Points on a hilly landscape, in no order, each with its height.
From any point a ball takes the steepest step (drop divided by distance) to one of its 3 nearest points. It stops when none of these is lower. Distance is the straight distance between rows; heights are no part of it.
(152) (h 657):   6 -12 -13  16  11  -7 -25  11  10  -5  29 -17   2 -10   4   3 -15   3  32  13 -24
(902) (h 757): -19   9  47  -3 -11 -21  -6   5  48  17  26   1  -9  -2 -38   1  -8  -7  13  -9 -18
(823) (h 559):  11   5 -21 -52  -5  41 -16 -31 -35  -4 -18  27   3  -1  40 -12 -15   0 -22 -15  20
(669) (h 853):  -7   4  10 -12  42  28   4   0   4 -16  24  10  -9  -2  15  10  -8   3 -13  -4  15
(778) (h 693):   9  13  28  -1   8  28  -8 -16  33 -30  27  -1  -7   7 -46  12 -12  18  -7 -12  15
(131) (h 466):  11 -12 -19 -19  -5  -6 -10  18 -14   2  -3  17  15 -10   5 -17  -5 -16  -5  10 -11
(193) (h 475):  18 -20  -2  -4  -1  27 -37   2  -2  -3   6   1  15 -19   6 -19  -9  -3   3  18  -8
(57) (h 245): -12  -2  27   1  11 -30 -21  31  24  14  35  -3   9  -8  21 -31  -7  -2  11  17 -26
(446) (h 447):   7 -10 -15 -21  -6   6  -4   6 -31   2 -24  16   5 -10  34  -2  -3  -9  -9  -7  -8
(107) (h 712): -26   6  28  11   4 -16  19  15  41  10  21 -12  -5  14 -47   8   8   2  -8  -4  10
(226) (h 704):  -6   6  12  19  -2  -5  19   3  18  -6   3 -13  -7   9 -38  15  18  -4  -8   3  16
(581) (h 655):   4  15  16  12  -8  13  -4   0  31 -12  21 -10  -3  -4 -42   3  -5   5  15  -2  -2
(329) (h 717):   2  15 -15  12  14  -6 -33   0  13 -17  37 -12  -4 -13  21  25   1  16  27  16 -15
(88) (h 527): -10  -5   0  10   5 -10  21  11  -4  15  -5  -4  -3   7  -4  -9  -4 -15 -12   8   3
(915) (h 495):   3  13 -23 -43 -25  15  -6 -24  -7  16 -36  29  -1  16  29 -21  -9  -3 -31 -22   6
(971) (h 402):  11 -11  -6  17 -12  -2  -4   3  -8  -9  -3   2  17  -2 -18   1   2  -7   2  14   4
(239) (h 497):  -4  -9  -9   1   7  -6  -2  15 -30  -6 -26  -1   5 -25  40   4  -9 -10   7  15  -4
(470) (h 473): -18  11 -13  25   9 -26  -5  33 -11 -10  14  -7  -3  -6  17  28  18  14  22   7 -14
(674) (h 499):  23 -17 -22   9 -20   0 -21  -7  -5 -29   6  -1  15 -19  -7  15   2   8  17  21 -15
(358) (h 173): -38   5   7   2  22  -9  36   5 -27  24  -6  -7 -23   5  22   9  11 -12 -12  -4  24
(143) (h 758): -13   6  -5   6  31  14  13 -18 -23  -8  -3   5 -20  31   8  52  22  37   1  -7  39
(709) (h 411):  16 -16  -8  -1  -5  36   6 -30 -37  -7 -25  16   9  11   2  26   5   5  -4  11  22
(621) (h 324):  30  -7 -26  -4 -28   8 -14   1   4 -13  -9   4  29  13 -25 -15   3  -5   4  -6  -8
(598) (h 261): -11  13  18  27  -7 -25   3  15  33  10  31 -33 -23  -3 -21   6  -3  11  35 -18 -32
(943) (h 519):  -4   7 -15 -21 -34  40  13 -54 -40  11 -47  21  -4  -8  25  17   5   5   1   3  34
(156) (h 510):  22 -13 -27 -37   3  20 -24  -2 -22 -12 -10  22   3 -22  41 -18 -15  -2  -7   2   6
(48) (h 520):  14   1  -9 -15  25  18  -4   3 -21 -20  -9  14  -4 -10  30   6  -4  -2  -7  12  21
(219) (h 367):  20 -11  -1 -14 -14   6 -21   6  14  -9  15   7  21 -11  -7 -31  -9  -5  -5  14  -6
(122) (h 653):  -3   7  -5  13  15  -2 -12  11  19 -22  16 -12  -8  -1  -3  14  -7  11   9   2 -11
(280) (h 209):  11 -11   9 -16  -9 -19 -19  27  11  11  15  -3   6  -9  -4 -45 -10  -5   5  12 -28
(506) (h 343): -25 -10  14  -6   5   7  39 -13 -17  22 -16   3 -21   3   8 -15  -1 -20 -28 -11  26
(899) (h 721):   0  32  -1  16  11  10  -1  -6  13 -40  19 -10 -16   3 -19  33   7  29   0 -10   6
(658) (h 662): -20  16  12  39   4 -23  21   4  17  -7  15 -24 -10  21 -39  18  19   1   8  -3   0
(813) (h 580):   6  35   0  11 -11  -2 -19 -23  27 -41  18 -38 -22 -10 -12  16 -16  52  46 -50  -7
(872) (h 504):  -2  -6  32   9   4 -18 -22   2  39  26  30 -23  -4  -7  -2 -19 -14   5  37  -2 -24
(378) (h 67):  -8   1  11  -1  43  -9 -17  22  11  10  22  -1  -3 -18  31 -13 -13 -12  -1  14 -15
(996) (h 516):  -7  -6  23  -7  -5   3  11   0  21   2  12  11  13  -1 -24 -12   5 -10 -24   0  11
(912) (h 585):  -7  -9 -20  13  28 -16   4   5 -23 -17  -6   0   6   0  24  37  13   7  13   8   3
(480) (h 539):   4 -16 -12   2  -2 -26  -3  17 -38   6 -35  -5   9 -21  20   6   0  -8  13  10 -16
(675) (h 418):  -1  11  -1  24 -13 -15 -15  -6  25  -7  17 -38 -17  -7 -13   0 -12  18  45 -26 -29
(660) (h 627):  -7  -5  16 -12  16 -13  18  12  -6  25 -25   5 -16 -16  33 -20  -5 -19 -15  -8  -7
(793) (h 609):  23  -1   0  18 -22  16 -12 -13  20 -11  21  -4  12 -13 -28   4 -10   1  24  -1 -12
(630) (h 419): -19   8  -1 -14  -2   3  25 -19 -24  17 -34   5  -9  -1  21   3   7  -5 -23  -6  17
(240) (h 663): -10  -1  26 -31  -4 -13  16   9  -3  23  -5  19   1 -17   9 -25   4 -16 -28 -13   4
(538) (h 586): -26   3  16   5  29 -19  16  20  -8  12   0   1 -13   1  27  -9  -3 -10   2  10  -6
(257) (h 465): -11 -12  17  -5 -11  -9  22  15  19  24   9  13  10  19 -33 -19   7 -12 -19  -7   4
(368) (h 561):   5   8  -3 -29 -17 -18  16  -7   5  40 -43  20 -12   3  28 -36  -6  -7 -27 -21 -13
(102) (h 587):  -4  11  -5  34   6 -14   4  11  11  -9   3 -16   0   2  -9  24   6  14  15  -2  -6
(266) (h 614):  10   2   4  15 -15   9   3 -16  11 -18  11   0   6  -8 -44   9   4   3  24  -2  -8
(700) (h 536):  -4  -6  -5  17   4 -40  14  34 -18  24  -6 -11  -5 -16  16 -10  -1 -14  17  18 -28
(839) (h 671):  -4  11   9  20  10  11  16 -13   0 -13  17   9 -11  21 -23  23  12  23 -17   1  23
(27) (h 371):   9   0 -25  -6 -40  -2   2   1  -6  -1 -20   6  30  16 -21 -19   8  -5 -18 -11  11
(795) (h 719):  -2  17   8   8  20  11 -17  -6  28 -22  37  -5 -12   2  -7  10  -8  17  21 -12   2
(853) (h 578):   8 -20  -9   8  14  -8 -38   6 -14  -1  -1 -11   8 -29  29  -3 -13   9  17  16 -24
(960) (h 649): -22   7  29 -11  34  -4  16  24  15  20  18   1   0   7  20  -2  -1 -16  -9  -4   5
(749) (h 705): -25   0   8  18  30  -2  28 -15 -16  -3   2  -9 -14  24   2  27  14   8 -14  -2  25
(713) (h 571):  14  -5  34   2   8 -10 -35 -10  51  25  31 -32 -11  -7  -2 -14 -16   9  40 -12 -27
(146) (h 529):   2  20  -4 -44 -12   7   5 -15   5  18 -27  17 -12  -1  31 -19  -4 -11 -35 -22   5
(304) (h 560):  18 -25 -25 -16  -4  -3 -19   0 -29 -16 -35   0  22 -27  34   5  -6 -10  11  17 -21
(648) (h 718):   3  -4   1  20  -5  11  20 -18 -15 -13  -7   0  -9  19 -40  18  11   8 -20   6  41
(124) (h 647): -24  10  -3   9  30  -3   6   8  -1  -8  15  -6  -7  10  25  30   9   5  -2  -2   3
(719) (h 295): -25  19  -9  29   6 -41  18  29  -1  -2  16 -19 -15   8  11  16  12  -2  12  11 -26
(190) (h 435):   7  -8 -17 -14 -16  12  12 -20 -20   9 -18  12  -1  13   3  -8   9 -11 -32 -16  26
(101) (h 458):  -1   6 -16 -22 -28  -9  21 -21 -16  19 -36  10  -7  13  20 -21   5  -6 -27 -15   9
(802) (h 330): -34   0   4  13   9 -14  29  -1 -35  29 -44 -11 -27 -13  30  17   5 -13  -4   4  13
(851) (h 178):  19  -4 -13 -19 -11  30 -17  -4  -6 -13   0  25  29   6 -13 -15   3  -4 -22   0   8
(652) (h 426):   9  12 -22 -31 -20  -3   2  -4  17  15 -25  15  20  36   0 -35  12 -15 -34 -26   7
(485) (h 467):  -4 -11   7  13 -16 -26   7  32  -2  16  -4  -2   3  -1 -11 -21  -3 -17   9  14 -21
(566) (h 408):   2  -5  -5   3 -38  -8  19   2  -2  26 -18  -2  12  10 -21 -31  21  -7 -23   0   2
(586) (h 486):  10   6  -7 -38 -28  -8 -21   7  24  14  -3  10  27  23  -6 -48   1  -8 -18   2 -12
(982) (h 409): -11   9  23  18  10 -28 -11   8  33  20  30 -30  -7 -10  -5  -3 -11   4  20  -7 -31
(780) (h 503):  -3  -8  -2  -2   4  25  10   0   0 -15  12   8   4  16 -18  16  -5 -10 -11   5  14
(252) (h 406):   1   7  12  12 -32 -11  10   9   7  11  -9 -13   8  -3 -31 -18   1  -2   8  -5 -16
(987) (h 451):  -2 -13  -1 -19  17  10  -1   4  -8   0  -8   8  -2  -3   9  -6  -8  -5 -12   6   1
(729) (h 565):  28 -16 -18  11 -31   7 -23 -18   5 -14   8 -10  14 -15 -32   1  -5   6  26   4 -18
(56) (h 526):  19 -20  -1 -23   1 -23 -21  24 -16  19  -7   6  -7 -27  40 -43   0  -9  -5  18 -12
(777) (h 393):  24  -9 -23   3 -33  30  11 -16  -7 -15 -12  17  14  23 -36   5   9   1  -9  -4  12
(704) (h 602):  13  -2  12   5   3  -1 -37 -17  35  -1  29 -18  -4  -9  -7 -16 -16   6  39   1 -21
(336) (h 484):  -6  25 -15 -15 -38   7  22 -44 -18  31 -52   8 -27  -4  27 -10  13  -6 -22  -6  24
(955) (h 654):  10   6 -12  24   5   1  -1   0   7 -31  11 -15  -5   3 -18  36   8  29  29   7   0
(748) (h 806): -10   1  -2   1  36  23   2 -10 -20 -12   2  22  -5  18  12  32   5   3 -12   0  35
(84) (h 328):  18 -14   9  12 -28 -21 -20  11   3  22  12 -14  18  -7 -21 -33 -14 -11  16   5 -33
(567) (h 607):  -8  12  20   4  17  22  10  -5  16 -20  17   3   2  22 -38  17   4  12 -20  -4  31
(697) (h 338):  10  -9  -4 -24   9  28  -3  -5  -3  -4  -6  23   9   9  -4  -9   2 -11 -29 -11  20
(701) (h 788):  -1  -2  -7  12  26  22  21 -17 -24 -14  -9   4  -6  19   2  51  17  25   5  12  20
(10) (h 392):   2 -13  -2  -8  -3  -2  17  -3 -35   5 -26   5   6  -2  10  10   3 -15  -8   5  12
(603) (h 322):  13 -13  -5  -9 -11  18  -2   3 -31  -3 -18  19  25  11   5  -3  14  -9 -12   1  12
(318) (h 260):  -9   3  20   9  21 -11  -3  27  34   3  32  -2   0 -10   0  -7 -11  -6  15  14 -11
(211) (h 734):  17   4  -2  19  -2  34  13 -26  -2 -33   0   3   5  11 -34  36  -1  17   2   8  10
(411) (h 555):  -6  -6 -18  10  23  11  -4   6 -22 -22 -10  -1   4  -4  25  23   1  -3  15  17  -2

Two balls start at each pair of points below. Name the first point that both come to, or write never.
(226) / (795): (102)
(156) / (411): (446)
(239) / (700): never
(266) / (996): (621)
(793) / (899): never

Where does a ball stop that starts at each point below?
(368): (358)
(257): (851)
(581): (851)
(304): (851)
(146): (358)
(915): (358)
(538): (851)
